Points, in no order, along strands that fork and pass close to each other.
(in the rows, 128 means zero)
Points whose rows are less than 90.2 apart are linked; no others are. Some points are linked to none.
zomoz: [ 86 127 165  57 120 149 102 118 188 130 157 127 111 141 157 180  54 176
 174 112 172 106 148 100  62 122 123]
Pev: [108 140 105 113 146 119 143 114 127 115 116 113 140 129 146 118 154 128
 121 128 120 152 108 151 136 135 116]
moram: [ 89 128 138  82 124 117 120  96 162 121 109 149 160 106 120 195  73 160
 156  94 147 115 125 125 102 118 122]
nitan: [112 180  86 175  73 135 201 139 132 150 140 154 118 109  80  75 169  87
 140 158  95 114 182  89 189 145 135]
lozi: [128 160 162  82 205 102  91 105 110 122 132 125 139 148 192 154  82 147
 138  84 159  97 168 141 103 126 150]
refop: [106 163 140  74 147 115 121 108  97  85 124  84 154 179 143 106 136 106
 148 124 130 122 123 168 140 150 138]
tego: [ 80 132 139  64  88 128 149 107 164  95  98 109 152 144  74 145 118 113
 170 151 105 127  92 118 106 133 127]
Lefiv: [173 113 110 179 146 137 134 106 151 146 138 128 121  99 187  90 172 134
  76 121 127 190 105 127  95 133 104]
lak: [155 146 115 146 179 132 129 163  95 137 121 103 108 147 174  87 162 116
  88 127 108 155 120 138 159 143 145]
fiti: [142 164  92 200 133 127 141 186 130 171 118 121 109  96 126 156 137 117
  63 158  94 165 124 112 174 121 120]
fufu: [111  88 145  77 105 156 151 117 167 120 141 101  96 154 131  93 153 146
 145 163 122 138  86 111  65 122 119]
Sivu: [ 64 189 138  62  88 114 153  92 154  78 131 128 188 137 115 163  86 118
 164 135 128 130 131 135 126 150 137]
vubap: [129 141 115 154 137 143 117 174  68 159 109  94 106 140 120 133 101 103
  93 164 120 118 141 126 189 134 160]
biruz: [108 109 166  65 143 131  63 104 149 138 177 119 112 156 182 148  86 152
 127 102 194 102 141 123  54 113 106]
Tevab: [196 100 122 190 163 147 113 148 105 137 130 142 113 120 159  81 164 127
  93 118 123 150 112 126 123 129 140]
bof: [141  93 134 131 150 115  95 107 130 145 127 160 161  86 153 189  73 156
 106  91 161 138 140 139  93 105 115]
Fufo: [124 127 177  48 167  94  69  92 133 114 115 115 138 173 146 161  82 134
 155  86 146  71 149 129  88 132 137]
ratul: [117  84 138 100 125 123  97  95 142 134 142 130 140 123 157 145 114 161
 108 114 159 140 108 139  75 111  99]
fike: [ 83 173 119  71 127 108 161  90 150 106 166  92 133 149 191 116 142 132
 125 152 126 172 110 154 115 147 110]
bikep: [129  73 173  61  99 136  81 105 181 135 119 135 138 132 106 206  62 162
 151  99 156  99 120 113  64 105 111]
Pove: [146 172  95 148 143 135 189 120 152 124 145 134 122 145 173  62 206 119
 128 132  91 154 116 122 143 154 134]
lok: [178 113 119 205 146 140  96 180 103 159 125 131 113  99 138 139 130 130
  60 142 121 157 111 124 146 117 134]
ronog: [ 90 218 152  96 115 122 141 126  96  74 124 139 185 139 132 153  67  98
 142 110 142 110 191 157 160 166 169]
Banuz: [ 75 157 131  64 112 116 154  94 157  97 145  95 147 152 153 132 128 128
 148 149 123 152 101 144 114 137 116]
dape: [ 70 144 125  80 100 118 135  95 183 117 114 142 159 107 105 198  76 153
 163 116 140 126 117 119 107 119 121]
zad: [135 165  98 193  82 127 190 150 126 184 138 149  92  94  70  86 149 108
 130 172 105 114 170  77 199 125 139]
Rofan: [202 109 117 245 119 147 132 174 127 163 142 167  96  80 102 111 146 141
  96 146 123 138 129 109 152 108 137]
puru: [112 104 118 144  97 137 119 132  80 134  81 126 111 128  28 136 118 102
 168 141 117  96 159 117 180 139 130]
vebak: [100 118 122 141 122 105 113 140 120 130  86 149 154  77  75 209  77 131
 136 105 137 110 139 134 160 107 128]
Monug: [102  94 167  60 100 149  96 117 188 137 140 133 124 128 129 196  55 171
 152 108 170 107 138 108  56 110 108]
mavap: [ 99  92 145  68 117 137 123 106 157 114 128  97 119 146 135 126 132 147
 140 142 136 133  87 133  78 124 111]
bofe: [108 139  92 178 107 117 147 165 118 143  98 130 126  79  65 158 132 110
 118 155 112 143 148 122 182 123 121]
Nuv: [ 85 149  83 168  93 110 157 146 140 124  99 136 147  80  55 156 152 103
 133 163 107 146 154 123 171 115 105]
nin: [159 107 127 144 140 141 142 138 109 123 135 149 111 157 136  50 187 136
 154 100 112  89 116 117 141 129 156]
vok: [112 214 103 127 136 109 170 149 110 114 144 116 152 136 171 137 128  79
  83 150  97 176 150 154 179 154 137]
buk: [115 141 148  94 169 110  95 132  83 113 105 112 151 147 143 158  91 115
 136  96 128  91 152 151 155 138 144]
noz: [170 102 132 123 147 141 139 119 123 122 142 141 113 168 157  38 196 143
 148  99 116  99 100 118 104 119 146]
Tati: [196 128 126 241 116 145 151 174 135 179 148 170  84  90 117 101 155 132
 102 136 123 124 128  91 176 120 139]
Gim: [136  87  97 185  97 120 140 130 150 117  93 151 128  84  59 156 157 153
 143 133 126 133 108 130 127 102 108]
zopu: [ 98 185 158  61 141 112 119 108  92  73 126  93 170 179 143 126 106  97
 161 112 136 111 146 168 148 156 146]
kotuz: [172 146 127 228 106 134 173 171 146 186 150 173  88  89 112  96 171 128
 111 135 112 115 141  82 194 124 132]
Bedu: [194  81 142 223  86 139 147 146 143 148 159 193 102  92  73 101 164 152
 144 101 138  85 131 114 155 100 132]
boti: [ 99 106 168  62 137 138  70 123 146 133 196  91  89 162 189 118 117 145
 117 131 178 129 118 131  56 122  97]
Vudo: [139  81 112 169 117 129 115 137 113 123  92 142 132  94  67 159 138 139
 131 126 125 122 121 134 143 114 114]
keso: [138 103 141  88 139 146 124 107 149 128 163 100  84 174 167  47 180 144
 132 147 146 136  94 120  56 124 119]
Kuf: [107 121 186  31 150 109  75 102 147 117 145  99 120 182 152 147  87 141
 154 109 150  85 130 125  75 131 120]
maloz: [102 133 105 166  73 133 152 133 100 145  90 134 111 106  21 108 128  99
 164 159 117 112 177  98 184 128 131]
tolun: [138 143 122 113 159 141 138 132  79 102 127 107 116 188 146  51 176 104
 153 129 110 112 138 140 156 149 155]
Rolil: [164 114 115 159 169 133 122 134 103 131 122 123 117 125 164  90 169 128
  94 126 113 151 110 138 134 137 133]
povu: [107 100 155  73 139 140  95 119 142 126 177  84  89 167 177  87 147 143
 114 151 160 142  97 137  55 125 100]
zogin: [117 133 125 106 166 102 123 108 127 136 144 122 140 115 196 134 120 149
  93 112 141 162 115 149 112 132 113]
Zemot: [176 120 102 200 141 130 140 136 149 147 125 146 124  79 155 120 167 132
  68 130 115 186 104 127 117 127 108]
mafu: [105 111 129 132 117 130 104 145  77 133  78 110 125 121  67 162  95  98
 146 133 125  97 156 128 184 136 132]
Zenet: [ 79 194 126 118 116 120 145 144 103 108 119 141 178 110 120 175  71  97
 125 119 131 120 178 146 178 147 157]
fose: [148 104 117 166 134 150 131 158  70 150 113 132  89 139 101  93 144 122
 139 142 109  97 147 109 173 137 150]
Lol: [172  88 128 192 152 131  81 173  82 147 119 130 124 108 126 152 107 125
  72 142 131 133 117 136 147 109 134]
bivot: [155 159  99 201 116 141 182 163 132 169 134 151  98 106 113  97 167 109
 120 149  98 126 147  90 189 134 136]
loziv: [103 123 129 138 123 114 106 157  91 141  86 125 138  98  75 192  79 110
 132 123 126 102 158 131 186 123 136]
tuge: [217  79 136 185 169 136  91 136  87 131 140 139 125 139 167  75 158 119
  92 115 130 140 124 136  97 122 133]
vev: [114 155 149  77 195 106 101  97 120 125 155 126 130 141 200 144  87 157
 125  95 172 125 151 140  98 132 133]
Fidug: [124 206  96 132 142 115 182 137 112 102 145 108 144 156 177 102 154  73
  97 153  92 182 142 159 172 165 132]
bub: [144  99 145 120 163 115  75  97 118 147 151 149 151 110 184 166  71 154
 103  82 175 130 149 136  69 109 113]
gonil: [ 88 113 152  52  94 151 172 122 169 106 131  95 102 157 120  98 143 125
 168 178 106 146  87 113  74 136 124]
bosug: [118  76 173  33 112 139 118 117 164 107 105 103 118 171  81 137 106 118
 169 142 114 113  88 111  76 130 122]
vam: [ 93 182 105  90 145 100 150  92 150 127 169 100 129 138 212 122 138 138
 103 138 127 182 119 154 121 147  98]
nitos: [111 132 165  63 166 103  81 109 109 106 104 109 153 168 138 154  96 119
 160  88 135  78 143 143 123 138 141]
duze: [194  97 118 237  96 137 146 148 146 145 136 183 106  76  78 116 163 150
 126 125 133 125 130 117 147 103 127]
mipa: [100 148  93 168  75 137 171 133 110 137 109 145 118 111  46  96 157  97
 156 158 108 113 168 102 188 136 135]
gaf: [181 121 115 172 145 144 151 114 155 138 145 147 118 123 177  59 194 141
 106 114 124 158  99 110 100 134 123]
veze: [120 205  97 144 155 109 162 167 126 141 137 117 146 123 178 157 120 100
  62 137  91 182 134 142 174 142 136]
vadol: [ 95 204 167  63 113 119 125 106 101  59 127 110 185 166 127 135  87  90
 160 106 139 105 170 162 152 167 155]
gom: [ 67 189 121  81  99 119 158  88 166 100 126 143 184 115 129 181  74 136
 163 128 137 128 146 126 120 137 135]
tuf: [213  57 138 216 119 149 102 154  89 147 136 173  95 119  82 105 134 136
 128 124 125  79 145 122 140 110 141]
sofi: [131  60 144 111  79 169  87 127 162 141 191 102 115 129 158 126 119 126
 105 140 176 155 108 133  32 100  82]
mit: [117  95 147  69 121 119  94 108 142 105  85 114 148 154  75 165 108 127
 163 112 126  98 104 129 112 125 126]
liro: [157 139 107 151 142 137 172 114 159 136 141 145 120 134 171  60 206 140
 122 122 110 152 106 118 115 143 128]
kul: [ 62 140 142  55  76 123 149 105 186 103 114 128 158 120  87 180  85 134
 167 136 122 126 103 119 108 123 120]
tuz: [ 93 146 126 104 137 113 133 121 119 111 103 129 166 109 120 169 108 120
 137 111 127 125 127 146 154 137 134]
lunu: [149  89 146 112 156 118  59  94 116 145 174 125 135 129 196 132  90 134
  92  93 188 138 143 139  56 113  95]
Tema: [ 69 188 133  62 103 109 161  91 140  87 145 115 177 147 150 141 111 115
 156 142 127 146 126 152 128 150 128]
Rutev: [131  88 146  97 157 115  91 114 104 116 104 114 144 151 132 138 128 132
 133 112 136 110 115 150 113 126 123]
puse: [109 124  83 182  87 119 169 136 153 122  98 153 131  86  43 141 169 130
 160 145 115 132 130 114 156 107 113]
dip: [ 91 126 128  75  90 141 168 110 168  94 112 112 131 153  89 108 147 120
 171 166  94 134  86 112  93 127 136]
Fivu: [143 153 112 136 159 138 142 156  72 128 123 100 109 164 157  74 161 101
 120 141 103 136 140 139 169 154 156]
lat: [ 76 142 105 111 113 112 143 115 138 104  96 128 168 108  88 163 129 122
 142 134 117 133 118 140 143 129 121]
lodov: [153 131 113 170 127 147 132 164  70 174 111 111  82 131 104 103 121 112
 111 165 110 111 144 104 187 134 158]
fama: [ 86 126 170  36 131 123 111 106 152 112 145  85 122 168 149 132 103 140
 159 135 148 118 102 133  86 134 115]
muga: [121 115 135 112 144 110 106 107 137 127 110 159 163  94 132 194  69 167
 133  84 157 112 142 132 107 114 125]
Bubo: [146  92 119 129 104 154 143 102 178 132 142 130 109 125 153  83 175 156
 122 147 136 150  88 114  63 119 109]
miro: [118 127 142  87 180 108  98 105 117 130 143 113 142 129 190 136 107 150
 111 102 152 139 127 151 104 129 120]
Figeb: [192 117 113 227 139 136 119 168 127 151 129 138 122  84 144 131 135 127
  57 134 117 178 103 127 135 116 121]
nov: [159 111 135 109 145 143 141 105 143 121 150 123 104 168 167  38 192 148
 145 123 127 120  91 120  77 122 141]
difan: [ 96 111 176  59 129 143  66 127 173 134 176 122 103 159 172 165  73 157
 149 109 188 101 153 108  45 117 113]
Rivum: [120 162 113 120 174 100 144 119 134 135 145 114 130 118 203 125 136 130
  77 124 115 190 120 151 131 140 110]
nez: [139 135  95 208 112 129 151 169 122 167 106 133  93  80  70 136 143 129
 111 169 116 137 146 105 181 114 128]
kuru: [191  58 134 180  94 146 115 132 121 124 123 181 106 138  54 111 156 146
 167 101 124  71 121 124 125  99 133]
gimel: [230  68 119 221 127 149 107 115 117 132 153 158 140  98 127 101 143 117
 101 112 141 153 114 142  83 105 124]
Kize: [147 148  97 209 113 136 138 181 119 185 108 122  89  97  94 134 126 124
  88 181 109 143 133 101 184 120 135]
luva: [196  59 137 203  83 142 134 131 136 132 147 194 113 108  67 104 163 150
 160  94 134  81 119 119 128  97 135]
baziz: [120  81 164  51 118 123  87 104 162 115 101 127 139 147 100 186  84 146
 151 108 138  97 111 124  84 116 116]
vutem: [145 114 127 156 157 131  87 177  68 151 107 105 116 128 129 154 105 123
  85 142 124 113 134 135 175 123 146]
foz: [ 92 168 136 111 146 116 127 143  99 117 106 128 166 117 130 177  77 114
 131 103 128 109 157 147 170 140 158]
Zudez: [124 145 125  94 155 128 138 114  94  97 124 101 128 185 144  66 170 111
 152 130 114 129 118 155 135 150 145]
zigeb: [164  67 125 178 105 141 113 137 114 121  99 164 113 120  44 132 153 140
 162 115 122  98 120 124 129 108 124]
sapaz: [125 191  93 130 136 122 184 119 129 105 139 108 138 156 166  80 181  97
 117 147  87 173 126 146 154 164 132]
Mip: [159 100 119 157 141 151 127 151  75 140 123 142  97 157 119  70 160 125
 155 118 106  82 141 113 158 133 156]
volaf: [126 168  95 175 149 113 143 167 131 151 120 128 135  92 149 165 131 118
  66 141  97 176 119 131 166 128 122]
dakif: [ 82 153  85 140 103 108 160 125 145 115 109 136 162  96  90 159 144 109
 135 146 105 149 126 136 158 129 112]

A fork is a point with three links, a tip a point with one. Leave the first point through the second and follow the links. Name the first fork or tip that comes.
Rivum, zogin: lozi
kul, tego: foz
zomoz, Monug: mit
ronog, vadol: tuge
Rofan, Tati: vebak
miro, zogin: dape
volaf, fiti: Nuv

Follow the links from the first point to the second, and from the first to the third. Name the last point that the two ways share.
Vudo, Zenet, Pove: Nuv
refop, Kuf, dakif: foz
dakif, ronog, tego: foz
bof, vev, gonil: dape
muga, fama, Tema: dape

A fork is a point with three links. Follow the links from the first point to the second and name the forks in between, in order.
lat, fiti: Nuv
kul, zogin: dape
lak, Fufo: foz
luva, nitos: Nuv foz
tolun, bofe: foz Nuv

Name the points in between on the shortest way along the links from the first point to the second, in order.
vadol, nez: ronog Zenet foz tuz lat dakif Nuv bofe
sapaz, Gim: Fidug vok veze volaf fiti Kize nez bofe Nuv puse
vev, moram: miro zogin Rivum vam fike Banuz Tema Sivu gom dape
mit, biruz: baziz bikep Monug zomoz difan
Lol, Fidug: lok Figeb Zemot Lefiv gaf liro Pove sapaz
